A landscape with many valleys, sampled at points; each row gives a point and its height.
From any point a ball takes the steepest step (drop divided by distance) to one of its 2 nearest points. It stops when none of these is lower. Distance is the straight distance between rows; heights are no part of it.
Q563 height 66.8: [-14  13  21  10  -3 -30  20 -14 -11 -25 -24  10  29  -8  -3  43   8 -27
 -29   6  10]
Q175 height 29.1: [-19 -11 -17  33 -19   8  14 -31  15   5  -7  35  20  -4   7  12 -18  -9
 -11 -27 -23]
Q950 height 68.8: [ -8  23 -15 -12 -24   4  32 -25   9   3   2   5  -5   4  26  -2 -19  -9
  -3  18  -7]
Q186 height 51.4: [ 12 -41   6   1  20 -24   2   7  -3  11  17  -9  -9   9  -5 -20  22  -1
  26  17  23]
Q502 height 35.4: [ 11   1  -9 -65  17  30  -3  23  -2 -18 -15   1 -10 -14  -9 -45  -9 -22
  16  33  11]
Q99 height 67.6: [  0 -38  -2   2   1 -29 -17 -16 -16  -1 -23  36  20 -12 -11  20  25 -58
 -28 -10   8]
Q775 height 52.2: [  4   9  -6  38  -9 -23  20  13 -11  24 -10   7   9 -19  -9  12  18  26
  19 -17   6]
Q800 height 23.7: [-23  16   1  13  -8  23  15  22  25   4  -6 -16  15 -14  12 -14 -38   5
  11   7  17]
Q770 height 52.5: [  3  -3  18  21  -1   8  37 -12 -12   2  -4 -11   8  25 -26  56   6   7
 -12  19  15]
Q633 height 19.5: [-16   0  17  -8  11  -6   5  14  22 -13   2  19  -1  -4  -3  -9   5  -9
  -6 -14  -6]
Q129 height 33.4: [-11  30  43  -1  -1  -3  31 -24   1  -9 -12 -15 -14  18   1  26  -1  -3
 -18  -1   9]
Q871 height 41.1: [ -2 -43   9  21   0 -19  17   9   9 -20   8  14  20  -9 -13  32  18  13
  11  23 -14]
Q952 height 41.4: [ -4   6  -4  -1 -13  16   1 -33  -8   3  23 -22 -24  39  12  15 -12  26
  -9  27 -14]
Q932 height 18.0: [-27  20   4 -11  -1 -15 -21  45  19  -5 -10  -9   3 -24   2  -5 -19 -24
   5 -13  34]
Q488 height 22.4: [  4 -26   0  -4   8 -13 -37   5  14   4  22  -9 -13   0  -3 -28  -5  31
   7 -19  26]
Q476 height 40.6: [ 30  16   3  17  -1   6   8 -59   2  13   8 -43  -8  18  -1  28 -17  27
 -15   2   2]
Q164 height 44.8: [  8   3  -9 -12  19  16  31 -16   2  -9   9  23 -10  21  14 -36   1  16
  10  12 -29]
Q332 height 20.9: [-23  -8  -4  11  11  21   4  13   0   1  25  12  -4  34   7 -20 -18  33
   2  14 -17]
Q902 height 39.8: [  3  -6   9  36 -18  -8  17  -3  -3   3   5   6 -12   4 -15  36   1  53
  15   5  24]
Q525 height 45.4: [ 10  15  29  23  -9   6  11 -34  -7  11  -2 -31 -10   6  -6  22   2  34
 -10  -4  10]
Q658 height 16.4: [ 16 -16  16  12   5 -26  -7  -6  -5  14  -3  12   1 -13 -18  -1  28  15
   0 -19  21]
Q400 height 18.5: [-25   8   3 -13 -10 -34 -24  20  21 -23  -8   3   3 -28   4  -6 -14 -47
 -16  -3  29]
Q292 height 62.3: [ -3  -8   8 -10   5 -10  38 -33  -6   2   5  18   6  38   3  13  11   1
   4  -6   6]
Q553 height 23.1: [ 20  -2 -27  31 -11 -14  13 -25 -29  32   2  -2  30  -5  11   8  14  14
  -8   5 -22]
Q370 height 40.5: [-12  10   2  -7  -1   7  21  11  -9  15  -1  -3  -3   4  14 -20  -1  -1
  10  16   3]
Q981 height 31.6: [  1 -12  32  -3  24   3  -3  46  13  -6   2 -20 -23  -3 -24  -9  16 -20
  19   6  14]
Q126 height 16.8: [ 14  19  12  -4   4  -1  12 -35 -29  13  -4  -5  17   5  15   0  14   0
 -31   2 -22]
Q446 height 66.2: [ -5  18  28   6 -14 -24  10  -9  -6 -20 -20   9   8 -19  -7  47  19   9
 -24  -7   1]
Q372 height 38.3: [ -4 -26  -9   5   0   4 -26  33  24  -7  -1   9  23 -35  -7  -6  -8 -31
 -10  -8  -9]
Q399 height 22.7: [-22  39   6  27 -15  20  22  23  -2  15   3 -20 -29  19 -18  29   0   4
  11  12 -15]
Q470 height 35.2: [ -7  12  34 -11  -4 -39 -27  22  -3 -22  -8   2 -31 -19 -25  25  27 -16
 -17  -5  30]
Q465 height 14.3: [ 13 -14 -41   7 -22  14   5 -68  -7  11  -4  19  23  16  24  11 -22  -9
 -17  -2 -15]
Q498 height 23.3: [ -7  -3   5  21 -11   3  15 -41  14  17 -11   5  20  -4  19 -20 -32  -7
  -8 -14  27]
Q314 height 10.1: [ 46 -17 -15 -25  25   4 -14  18  -3   1  25  10 -20   0  -8 -43  12 -40
  -7 -11  -9]
Q971 height 48.1: [-22  -4   8   5 -10 -12  24 -28   6  20   8  19   2  32  -1   7 -17  12
   0 -22  44]
Q823 height 26.8: [ 20 -17 -31  31  -7 -24  10 -30 -35  22  14  -6  11  22   8  14   7  43
   6  14  -5]
Q458 height 28.2: [-21   9 -22 -27 -12  -1  -4  -1  37 -18 -11  40   2 -20  21 -21 -15 -24
   6 -28  -9]
Q2 height 51.0: [  4   1  31  14  -1   0  10 -18   2 -13  -2 -21 -20   5  -3   5  19  37
   8  -5  -9]
Q215 height 12.9: [ 12  -5 -47   7 -14  12  10 -50  -8  12  18  23   6  23  20 -15 -27  10
 -13  25 -29]
Q883 height 48.9: [-26  19  20  -5 -20 -17  14 -26 -15  22   3 -13 -17  27  10   4  -6  11
  -3  -8  43]
Q367 height 17.1: [-19  -2   4 -10  -9 -26 -18  39  18   1   5   4 -15 -11 -13   4   1  -5
  14 -19  36]
Q661 height 43.1: [-14  -8  -2   8  -6  14  17  -4  -2   6  11  15  16   5  13  -3  -7   0
 -15  21 -20]
Q39 height 37.1: [-27  26   6  -3 -21  24  -1  -6 -10  14  19 -18 -31  37   7  -2  -7  20
  -5  12  -3]
Q95 height 29.8: [-20   4   7 -20  -4  14  -4  26  17 -14  -8 -32 -18   3  13 -15 -10   7
  50   3  23]
Q83 height 25.4: [ 15  -2 -42  -3  -9  -1  23 -46  -1  11  19  -7   5  39   5  44 -19  -2
  -8  23  -3]
Q951 height 36.1: [ -9 -13   2  24 -18 -13  34  -9   7  -4   5  23   5  12 -19  55  -2  23
  10   0  22]
Q70 height 13.4: [ 26 -19  -1 -25  32   5  -8  15  18 -14  15   9 -20   2  -4 -37  11  -8
   9  -6 -15]
Q171 height 21.4: [-11 -26  13  13   3  -5 -23  -1  26 -11  -6  42   6 -18 -24   8   4 -21
 -31 -37  -6]
Q20 height 69.8: [-15   7   5  -6 -22   0   6 -11 -28  12  16  -1   2  25   1  35  14   9
 -25  19 -15]
Q983 height 28.9: [ 17  10 -11 -18  18 -17  -5  29  28  -6   2  16 -11 -15  -5 -18   2 -26
  19 -36   4]
Q605 height 35.1: [ -2  -6 -19  35 -18  -7  -5   0 -31  10  15 -11  -4  14  -2  19   8  55
   7  18 -17]
Q880 height 62.4: [  2  -5  24   1 -10 -18  18  -4  -8 -16 -17 -33 -17  -4   9   8  37   1
  33  18  -1]
Q742 height 19.4: [-23  -3  28  -8  -1 -25  -4   5   4  -9 -14  -3  12 -17   9   1  -2 -33
 -22  11  23]
Q58 height 26.6: [  7  28 -24 -42   5   4 -36  31  19 -19 -21   5  16 -40   9  -6 -29 -40
  11 -22   4]
Q430 height 30.4: [  2   3  -9  32 -16  -1  10 -28  18  -4  10  11  16  -7   4  20 -11  27
 -15 -15 -23]
Q330 height 40.9: [ 11 -13   9   6  18  14 -34  40   4  -9   3 -13   5 -22 -21  -4  11  21
  11  -7 -20]
Q635 height 30.5: [  6 -34   0  19   7   8  30 -31   6 -14 -14  18  37  15 -14  33  -5  -6
 -13 -13   4]
Q822 height 32.8: [ -4   3 -10 -19  13  -3  17  26   5   4 -16  26   4 -12   5 -37  -1 -45
  10  18   8]
Q675 height 26.2: [ 15   2 -40 -41  -1  18 -36  12  28 -20 -10  22   6 -33   7 -29 -26 -36
   5 -27  -4]
Q350 height 21.6: [-12  10   1 -17   4  22 -21  21  22   5  -8 -17  14 -20  11 -30 -39   5
  16 -11  27]
Q86 height 16.1: [ -4  -2  -1 -21   3  25 -49  24  -2 -13  -6 -44  -1 -11   7  -6 -12  19
  43  -7  11]
Q147 height 67.4: [ -3  28  -3   8  -4  20 -12  -4  -3   1   7  -9  -7   3  11  -2  -4  47
 -10 -20 -38]
Q846 height 66.1: [-22  32  -4   1 -29  -4  -5   3 -10   9   3   1  -5   3   9  16   6  30
 -10 -21 -14]
Q929 height 23.0: [-17 -13  17   1   3  -7 -30  30 -18  24  12   3   8  -2 -18  -7  16  11
 -16  -4  20]
Q316 height 44.9: [  9   7  -8 -24  24  26 -18  14  17 -12  -2   3   9 -16   6 -31 -13  12
  17 -18 -18]
Q793 height 26.4: [ 42 -25  -7 -14   4  12 -22  28  19 -22  37 -19 -21  -5  -6 -24 -28 -33
  -9 -12  15]
Q922 height 28.3: [-11  11  -7 -34   7  10   0  40  17 -24 -12 -13  -1 -14  10  -2 -14 -12
  48   8   6]
Q876 height 33.0: [ 22   5 -12  36 -15  -4  10 -36  -6   8   7  10  12   6 -16  47  -4  41
 -21 -14  -9]
Q385 height 60.2: [ 16   6   8  20  14   3  36 -34 -13  18   8   4   2  37 -17  20  -1  19
 -10 -11   5]
Q212 height 59.7: [ -2  15 -42   1  -7  34   6   8 -11  16   7 -21   0  11  18 -31 -39  27
  21  40  -5]
Q674 height 14.1: [ -3  15 -49 -30  -6  30   5   9  -9 -12   3  16   0   9  20 -25 -20  29
  20  21 -34]
Q714 height 36.5: [ 13  23  17  41  -8  12  10 -12 -12  13  -1 -22   2  -6 -19  43   4  15
 -33  17 -25]
Q652 height 43.7: [ 24   7 -10 -33  43  44 -34  16  -7 -13 -10  -7  15 -18  -4 -22 -22  12
  37   0 -23]
Q928 height 16.3: [ 15  -2   0   7 -25 -20  11 -40 -15 -10  -4 -34  -7   4  22  22  21  35
  19   5  -5]
Q270 height 24.5: [ 30 -28 -10   0   8  -5 -33  24  19  -7  34 -18 -24  -5 -15 -24 -14   2
   8 -21  28]
Q351 height 49.7: [-10  33   8 -15 -20   0  10 -45 -14  17   8 -21 -17  28  20  17 -14   1
 -25   9  17]
Q177 height 28.0: [ 51  -3 -20 -25  15  22 -28  29  11 -11  13 -23  -8 -24  -4 -26 -37 -29
  13 -15  14]
Q716 height 36.8: [ 28   5 -10  22  -6   4  -7 -52  -8  -1  14 -22   0  18  -3  37  -8  47
 -25   1 -24]
Q349 height 33.6: [-21   4   8  31 -12 -15  34  19  24  -1  -2  12   1  -9 -12  29  -6  16
  18  -3   7]
Q980 height 47.9: [  5 -31  12  10   6 -24  -2  25   8   6   8  -5 -28   1 -23   3  23  14
  36   3  34]
Q653 height 72.1: [ 19  20 -18   6 -10   0   4 -34 -12  13   9  -7 -20  36 -33  75   4  26
 -16   1   5]
Q285 height 37.3: [  7 -24  25  19   3 -30   2   7  24  -9 -15   1  16 -33 -16  15   7 -34
  -6   0  22]
Q830 height 45.9: [ 15  -3 -12 -13  15  -7 -12  -9  26  -8   3  10  -2  -9  11 -38   3  22
  15 -40 -14]
Q54 height 68.1: [-18   9 -27 -12 -18  -6   1  -7 -11   4 -24  38  22 -21  27 -23   1 -39
 -12   5  -8]
Q329 height 49.8: [  1  -9 -18  41   4  30  32 -28   1  23   0  14  23  17  -9  20 -27 -38
 -28  25 -19]
Q663 height 42.8: [  1  -1  -1 -15  21  -4  31 -10  -1   1   1  39   0  12   6 -27  17 -14
   6  -8 -21]
Q143 height 67.3: [ 10 -23   3  -2  -5 -34   1 -22 -20  -6 -24  21  35  -8  -8  35  26 -22
 -18 -15  19]
Q507 height 13.0: [ 45   5 -17 -54  22  15 -34  26 -21  -4  11  -6 -15  -7  -5 -31   2 -33
   2  -5  -5]
Q803 height 41.3: [-12 -16   8  12  -2  -8  -1  37  29  -9   0 -18   4 -19  -5   5  -2  15
  28   3   8]
Q193 height 25.2: [  7 -23  -1 -10  -5  -2 -29 -12  37  -6   3   3   2 -26  10 -35 -18 -19
 -11 -22  11]
Q724 height 16.5: [ 24 -37  -7 -13  15 -14  -5  -6  19  -7  11  11  -3  -8   6 -30   9 -27
   7   2  -3]
Q459 height 39.1: [ -9 -41  29  -2   1  -9 -16   3  -3 -18  15  -5 -14  13 -14  12  18  29
   2  14  11]
Q914 height 68.7: [-22  23   4  -6 -31  -4  10 -10  -7  -2   3  -6   8  -1  17  34   0  -7
 -29  13 -21]
Q578 height 61.3: [-11 -21 -31   5  -9  18   7  -3  -8   7  18   1  10  14  22 -30 -30  17
   8  50   0]
Q607 height 71.2: [  6  30 -24  17  -1 -14  24 -22  -5  37  17   3 -24  37 -22  49   0  13
  -4   0  -8]
Q443 height 22.2: [ -4 -52   1  26   5   1 -16 -19   9  -6  -2  38  25 -10 -17  13   8  -2
 -22 -20 -16]
Q387 height 28.5: [ -7   6   0   3  -6  15   2  18 -23  -6  -4 -23  -6   8   6   3  31  14
  17  19 -39]
Q567 height 13.3: [ 50 -10 -12 -13  11  -9 -18  39 -16   1  28  -9 -18  -5 -16 -15  14 -38
 -13 -23   5]
Q176 height 15.8: [  3   3  -3 -19 -11  -7 -46  11 -10   0  -4 -36  -8 -14  12 -12  16  31
  21 -17   9]
Q336 height 34.9: [-11  -3  10 -19  15  17 -23  50 -10  -6  -4 -20 -14   4 -14  -5  18  -8
  28  -1  -1]
Q558 height 56.7: [  9  16   8  36  12  18  23 -25   2  19  15   4  -2  17 -14   9 -10  24
 -26 -12 -24]
Q966 height 14.8: [  9  21 -23   6 -11  11  11 -39 -15  23  10  10  12   8  13   3 -10  -2
 -29   8 -29]
Q831 height 18.7: [  5 -10 -12 -33   0 -18 -27  43   0  -2  21  -3 -21  -1  -8  -2  13 -24
  14 -15  15]
Q694 height 47.4: [-12  -9   4  -4  -7 -11  10 -35  21   1  14  14  -1  20  15 -10 -15  25
   4 -20  15]
Q577 height 31.3: [-25  18  18 -21 -13  -5   0  22   0  -9 -20 -29 -20  -3  18  -6   9 -13
  26   7  23]
Q519 height 64.9: [ 18  16   4  52  -7   8  21 -13  -7  21  -3 -26 -26  10 -36  54   8  21
   8  23  -5]
Q747 height 29.4: [-22 -19 -10  29 -12  27  16 -45   8   3 -13  32  16  16  -1  33 -32 -24
 -24 -23  -4]
Q621 height 36.9: [-16  29   1 -43  10  43 -21  23  12 -17 -19  18  17 -19  -1 -29 -35 -14
 -10  -2  -5]
Q722 height 47.5: [  4  27 -12  15  -6  24   2 -19   9  16  17 -23 -29  19  -2  17 -13  12
  -9  23 -37]
Q163 height 68.6: [  1  -2   2   5  17  14 -13  -2  17 -22  10   8   1   1   9 -19  -3  45
  -7 -14 -45]
Q901 height 16.6: [ -7  21 -26 -40 -17  30   1  -9 -24  -5   6   0 -15  17  26 -32  -8  23
   5  29 -18]
Q109 height 14.6: [-17  44  -2  12  -3  30  18  29 -13  16  -4 -18  -8   7   1  13  -9 -14
  -9  29 -25]
Q526 height 65.1: [-16  23  24   0 -19 -15   0  10 -10  -7 -12   1 -15  -8  -5  24  25  22
  -5 -11  -2]
Q220 height 16.7: [ 28 -20 -14 -20  -5 -33 -29  23 -19  14  27   0 -20  -2 -12  -4  28 -29
 -10 -11  18]
Q397 height 28.7: [-14  -3  27   4  12   5  -9  16 -17  11   8   5 -12  12 -16  -8  24  27
  -5  -8  -4]
Q616 height 68.3: [-17   7  -9  -7 -29 -18   0 -17  -4  -2 -12  11  29 -19  28   8   1 -19
 -22   4  -8]
Q923 height 34.1: [ 19   3  16   8  22 -50 -17   5 -11  -6 -12   3   2 -24 -14  -7  22 -57
 -29  -5  25]
Q239 height 39.3: [ -3  -2  31   1  26  -9   5  -3 -10  33   1   8  -2  14 -11 -31  11  -3
 -10 -15  30]
Q564 height 37.9: [ 24 -35   6  27   4 -14 -20  18  29  -9  -2   0  11 -43 -22   2   0 -44
 -18  -9   3]
Q121 height 47.2: [-15  35  13  26   2  -9  24  12 -25  18 -12  -1  13  -2   1  10   6 -21
 -23  14  -8]
Q548 height 19.8: [ 15   6   5  19  -1  -7   4  -8 -26  22  -7 -15  22 -21  11  -8  23  14
 -15   2 -19]
Q107 height 23.4: [ 21  17 -25  -5 -13  -5  22 -44 -15  20  10 -27 -14  27  15  30   2  -1
   1  30 -13]
Q71 height 39.2: [  2 -21   4  10   1 -11 -22  37  25 -11   8   8  10 -31 -24   8   7   6
   1 -11  -3]
Q723 height 29.3: [ 18  -1 -26  -3  10 -24  -5  38  15  -1   5  21 -18 -10 -14 -16  -3 -64
  11 -34  15]
Q369 height 56.0: [  3 -15   1  15   2   2 -17 -21 -25   8  11 -34  -9  24  19 -24  -2  47
   6  19  -3]
Q729 height 29.0: [ 24 -18 -25  14  -6  -2  19 -35  -6  -7   9 -22  19  32  -6  57  -7  21
 -11  25  -1]
Q539 height 36.3: [  7  19   2 -59  26  44 -20  29  -1 -19 -18   6   7 -19 -16 -26 -32 -24
  10  15   4]
Q137 height 30.2: [ -3 -18 -15  30   2  -1  22   1  25  -5   6   9  18  -4   7 -13 -14  17
  18  -1 -15]
Q501 height 27.8: [ -7  15 -22 -26  10   4   9  32  29 -17 -13  29   9 -20   7 -18  -8 -28
  24 -20 -16]
Q224 height 13.5: [  7   0   2   0 -24 -20 -19 -13 -14   1  -7 -36  -4 -20  22  -2  25  38
  14  -4   0]
Q891 height 48.7: [  0  21  -2  38   6   7  34  -9 -11  28  -5   3  21   2  -9  19 -11 -30
 -29  23 -18]
Q34 height 15.1: [ -6 -38 -22  -3 -17   1  -1 -50  -5   4  -8  29  25   2  23  -6  -5 -18
  -6  -3   0]
Q979 height 27.1: [  5  21 -24 -42  18  12  -9  40  14 -16 -22  11  20 -30   0  -1 -20 -31
  39  -6 -11]
Q699 height 68.4: [-19  21 -35 -24 -34   7  17  -5   4  -3 -11  21  10 -15  31 -20 -20 -17
   1  21  -2]
Q572 height 18.4: [-23  11  -9 -40  -2  37 -22  21 -21   3   4  -1   3   8  19 -22  -6  14
   1  19 -11]
Q96 height 49.1: [  1 -17  26  12  -5   5  17 -25 -15   3  -4 -12  19  20 -17  41  -5  21
 -22   8  45]
Q622 height 19.1: [ -9   3   8   6   0  25 -32  26   8   3  -2 -37  12 -18   7 -16 -21  36
  14  -7  14]
Q379 height 47.0: [  0  -1  20  42  -1  -1   6  13  -6  14  -8  -4   3 -16 -21  10  13  45
   6  -3   8]
Q90 height 12.4: [ 14   8  15  24   2 -24  -9   5  12  13 -12  29  -5 -31 -26   1  16  24
   0 -44  20]
Q629 height 36.4: [  2  -2  30  -3   0 -54  -1  13   8 -25 -15  -7  -8 -31 -15  28  18 -27
  -5   2  35]
Q105 height 35.7: [  0   4  -7  11   7   5  21   0   9  -3   2 -13  -7   7  17 -19  -8  28
  33   5 -10]
Q436 height 35.3: [  2   6  26  22  23 -35 -11 -17  -8  -8 -29  22  15 -23 -17   0  14 -35
 -35 -21  18]
Q551 height 30.6: [ 52  -9 -18 -25  15   8 -38  25  -4 -11  11 -45 -22 -11  -3 -17 -11 -11
  43 -14  16]
Q875 height 17.2: [  5  -5  -1 -35   6   4 -29  14 -17  -8   4  -7 -10   3  16 -17  31  10
   7   2 -26]
Q550 height 25.7: [ 13 -35 -37 -11  -1  20 -42   1  30 -10   8  21  -5 -22   6 -38 -25 -30
  -2 -20  -2]
Q117 height 24.3: [ -3  31   4  25  -7  27   2  11 -25  18   2 -28  -9   9  -8  23  10   7
 -23  24 -43]
Q767 height 14.9: [ 16   5  -3 -45  13   7 -28  15  -4  -7  -2   8  -1 -14  10 -34  12 -20
 -11  -4 -14]
Q36 height 48.3: [  3 -25  28  19   0  -4  23   2 -17  -6  -6  -5  15   0 -16  41  26  11
  -3  32  -6]
Q441 height 22.3: [ -5 -11  15   4  -6   1  -6 -52  -5  11 -19   4  29   4  15  -7 -19 -20
 -37 -20  38]
Q850 height 33.1: [ 19  21   4  -4  18 -44 -12  31  -4 -16   0  -4 -21 -14 -11 -10  10 -63
 -15  -9  25]
Q975 height 30.3: [  8  -8   2   0  18 -38   6  29   8  15   4  22 -14  -2 -18 -13  16 -49
  12 -18  28]
Q125 height 45.3: [-16  -7  21  11   3  -1  15   8 -24  14   0  13  21   8  -9  11  14 -16
 -27  16 -12]
Q237 height 54.3: [  8  20 -24  25  -9 -12  10   3 -15  36  -6  -9  11 -14  15 -15   8  28
  18 -20   2]
Q565 height 31.8: [  2  11  13 -22  24 -29   5  27  -3   3 -10   1 -22   2  -4 -25  14 -47
   7   6  29]
Q547 height 51.3: [ -6  -8   1  16 -14  16 -16   3 -29   5  -3 -53  -9  13  16 -15  13  25
  20  33  -5]
Q69 height 28.6: [-19  45  25 -30  20   4   6  -1 -15  -1 -15  14 -13   6  13 -40   2 -27
 -22   9  11]
Q135 height 46.7: [  2  -4  -6  -4  -3   2  11 -36  27 -11   2  17   5  -5  27 -32 -14  12
   4 -19  -9]
Q611 height 45.0: [  2 -29  26   9  -1  -3   3 -26 -17   0   8  -9   0  21 -13  18  11  38
  -3   5  25]
Q889 height 55.8: [ 13  30 -40   3  -5   5  14  11 -22  19  -6 -14   8  -6  24 -15  11  21
  35   0 -27]
Q719 height 33.8: [-18 -18  33  -4   5  -4  -6   5  -9  -9  13  28  -5  13 -26  21  24  24
 -20  -4   0]
Q516 height 69.6: [  9  32  -8  26 -12 -16  29 -13 -13  26   0 -17 -13  10 -14  48  11   2
  -2  10  -3]
Q976 height 32.3: [ 19 -40 -18  23  -1  -3  36 -25  -5 -20  -3   3  35  25  -8  48   4  16
   0  14  -1]
Q895 height 11.0: [-11 -12 -30  -6   9  32  -6  15  15 -24   9  22  14   7  16 -33 -35  30
  11  16 -32]
Q92 height 31.7: [-10 -10  -5   7  14 -28  23  21  -2  17 -14  30  13  -9   1 -16  14 -54
  13   3  12]
Q123 height 20.3: [ 14 -24  21   1   4 -20 -24   0  22  -1  13   0 -18 -15 -21  -5   6  13
  -7 -23  32]
Q504 height 16.2: [  8 -46  -5  -8  -2 -19  -8 -32   9  -3   0  18  14  -7  10  -6   5 -30
  -4  -6  13]
Q258 height 27.0: [  6  32 -12 -27  10 -18 -34  15  14 -10 -17   2  -2 -31  10 -28 -14 -45
 -10 -25  21]
Q813 height 21.1: [-12  -5  25  -3  -6 -13   1 -23  -5   4  -6  -5  18  -3   6   6  -1  -3
 -26  -2  26]
Q824 height 57.4: [  3  20  29 -12  -8  18   8 -13  -6 -19 -20 -30 -31  10  15 -20  30   4
  23   3 -20]
Q732 height 67.8: [-10 -18 -15  -4  -1 -18 -12  -5 -14   3 -20  37  22 -21  13  -8  18 -65
 -19   6 -11]
Q41 height 52.8: [ 10  26 -11  23   7  17   2 -32  16  29  21  -5 -10  23 -18  30 -21  12
 -32   7 -28]
Q771 height 29.7: [-27  25   7  24 -17   8  23  33  11   5  -5 -20 -12   0   0  16 -11  19
  23  -2   8]
Q533 height 42.5: [ 20 -12   2 -12  32  34 -47  33  -2 -24  -4 -32  12 -13  -5  -9   0  18
  27   4 -31]
Q386 height 30.8: [-18  21  -7   7   6  42   6   3  -2   8  20 -10 -32  43   2 -14 -23  29
  10  16 -20]
Q53 height 23.8: [ -3 -35   2  23   3   8 -16 -12  14  -7   9  14  27 -13   3 -16  -8  17
 -22  -4 -24]
Q335 height 41.2: [-11  -3   9 -17  17  -8  -4 -10  -4  20   5  38  -1  14  -1 -32   7 -25
 -15 -25  13]
Q994 height 44.5: [-14 -25   6  23   4  -9  -7  30  13  -5   6 -20 -15   5 -11  -5  -1  42
  42   6  24]
Q309 height 20.7: [-12  -7  32  -3   6 -17  -9  22  29 -19   2  27 -10 -15 -26  15   4 -15
 -23 -17  10]
Q428 height 71.1: [  5  17  -6  -8 -13   9   3 -41 -16  10  19  -6  -4  40 -12  55  -2  12
 -39   5 -12]
Q968 height 20.2: [-22  -1   9 -25   3  16 -35  31  -7   7   9  -4   8  -2   1 -17  -1   6
 -12   2   3]
Q118 height 55.0: [  6   0  24 -20   9   3  -2 -21   8 -20   0 -16 -18   1  19 -23  17  18
   9  -3 -11]
Q23 height 27.4: [-14  41  -3 -37   8 -12 -13   3   2  -7 -20  24  -5 -13  16 -39 -10 -31
 -14 -15  14]
Q265 height 45.1: [-13 -14   5  26 -18  10 -25  20 -26   2   1 -29  -5   8  -4   4  14  47
  16  19  -1]
Q673 height 17.0: [-10 -13  10 -30  15  -8   3  19  13 -18  16  15 -21  16  -3 -11  24   2
  16  -3 -14]
Q863 height 36.7: [ -7  13  33  13  27 -25  -1   9 -10  12 -11  21  -3  -4 -25 -11  20 -17
 -20 -24  21]
Q786 height 57.2: [  2  23 -37  -5   1  25  -1  25 -27   5 -18 -29  13  -3  20  -3  -5  19
  57  15 -21]
Q681 height 33.9: [  7 -17 -15 -47   9   9  17  18   4  -8  -1  17  -4  -8   5 -41   6 -35
  16  40   1]
Q8 height 29.9: [  3 -18 -14  24  -3  31  23 -40   6 -12 -10  21  28  27 -17  52 -18 -10
 -37 -20 -16]
Q513 height 28.4: [ 26 -22  12  -9  14   7 -23  52  11 -13  24 -27 -19  -9 -24  -6  -3 -31
  -2   0  11]
Q114 height 59.9: [ 10   3  24 -19   7  -2  -1  15  -1 -22 -21 -28 -29  -4   5 -11  41 -15
  32   2 -11]
Q317 height 52.3: [ 17  -3  20  51 -11  18   6 -11  -9   0   1 -21  -9  -3 -27  47   5  45
  -9  24 -11]
Q235 height 63.6: [ -7  -3  29 -15  -6 -30  22  -7  -3 -10  -7  -1 -12   5   1  22  29  -3
  17   1  17]
Q798 height 34.6: [-13   5   4  -8   6  32 -18  41 -20 -10 -19 -29   6   3  -1   6  19   2
  43  15 -24]
Q879 height 14.2: [-25   6 -13 -11  -4  42   9   9  11  -4  15  18   4  13   9 -30 -34  16
  -6  20  -9]
Q194 height 24.4: [ -4 -12  19  10   7   7  -3 -23  39   4  -7   6  11 -15   7 -37 -28  -9
  -3 -24  25]
Q48 height 25.5: [-28  30  12  13  -5  -9  13  10  27   9 -14  -8   2 -14  11 -17 -32  -3
   8 -15  37]
Q820 height 62.9: [-14 -12  10 -33  -8 -25  25 -21   6 -14   0  22   2  17  18  13   9 -20
   6   2  16]
Q98 height 33.3: [-28  15  35 -14  -3 -21 -11  26  -9  -9 -13 -11 -30   5  -9  10  26 -13
   6   1  30]
Q61 height 21.0: [ -1  -1  15 -21   7   5   3  -6 -22 -15   0  -2 -18  18  11  -3  47  13
   6   8 -40]
Q921 height 50.6: [-11 -16 -13   9  -9  26  22 -36 -11  10   6  26  24  26   7  11 -22 -22
 -30  23 -12]
Q338 height 36.6: [ -2 -26   6  24   2 -27  24  24  22  -6  -1  26   6 -20 -22  16  17   0
  21  -1   5]
Q671 height 26.3: [  3 -46 -23  34  10  -1 -12  -5  23 -14   3  17  22  -8  12 -32 -24  22
  10   3 -25]
Q247 height 20.1: [  3   5 -19  12 -29 -10  12 -20 -13   9  13 -30  -4   5  19  32   5  19
   4  25 -18]
Q668 height 41.9: [ -7  19   2 -13  16  -9  18 -16 -17  13 -18  41   7   9  12 -30  12 -37
 -17  -5  -5]
Q930 height 28.8: [-31  -1  -8   8 -18  -1   9  -6  35 -10  -3  41  11 -11  12   2 -18  -9
  -3 -30 -13]
Q165 height 30.7: [-19  38  40 -14   3   6  19 -14 -16   0 -13 -13 -19  15  16  -9   5 -17
 -15  13   9]
Q782 height 58.4: [  4  15 -37 -19   0  35   2  17 -15   3 -15 -13  21 -13  15 -26 -28  19
  39  30  -5]

For each start below, name the point where the ball stops.
Q564: Q367
Q850: Q367
Q930: Q367
Q164: Q314
Q92: Q367
Q370: Q314
Q653: Q526
Q820: Q895

Call two points neighbours if one is among the 2 nearest of the other. Go from one point of each pair to the other, from neighbour to neighbour, staying as low as possible. Name the highest point that can't be avoided.
Q367 / Q90: Q336
Q215 / Q314: Q724
Q224 / Q895: Q351
Q314 / Q224: Q48
Q367 / Q314: Q831
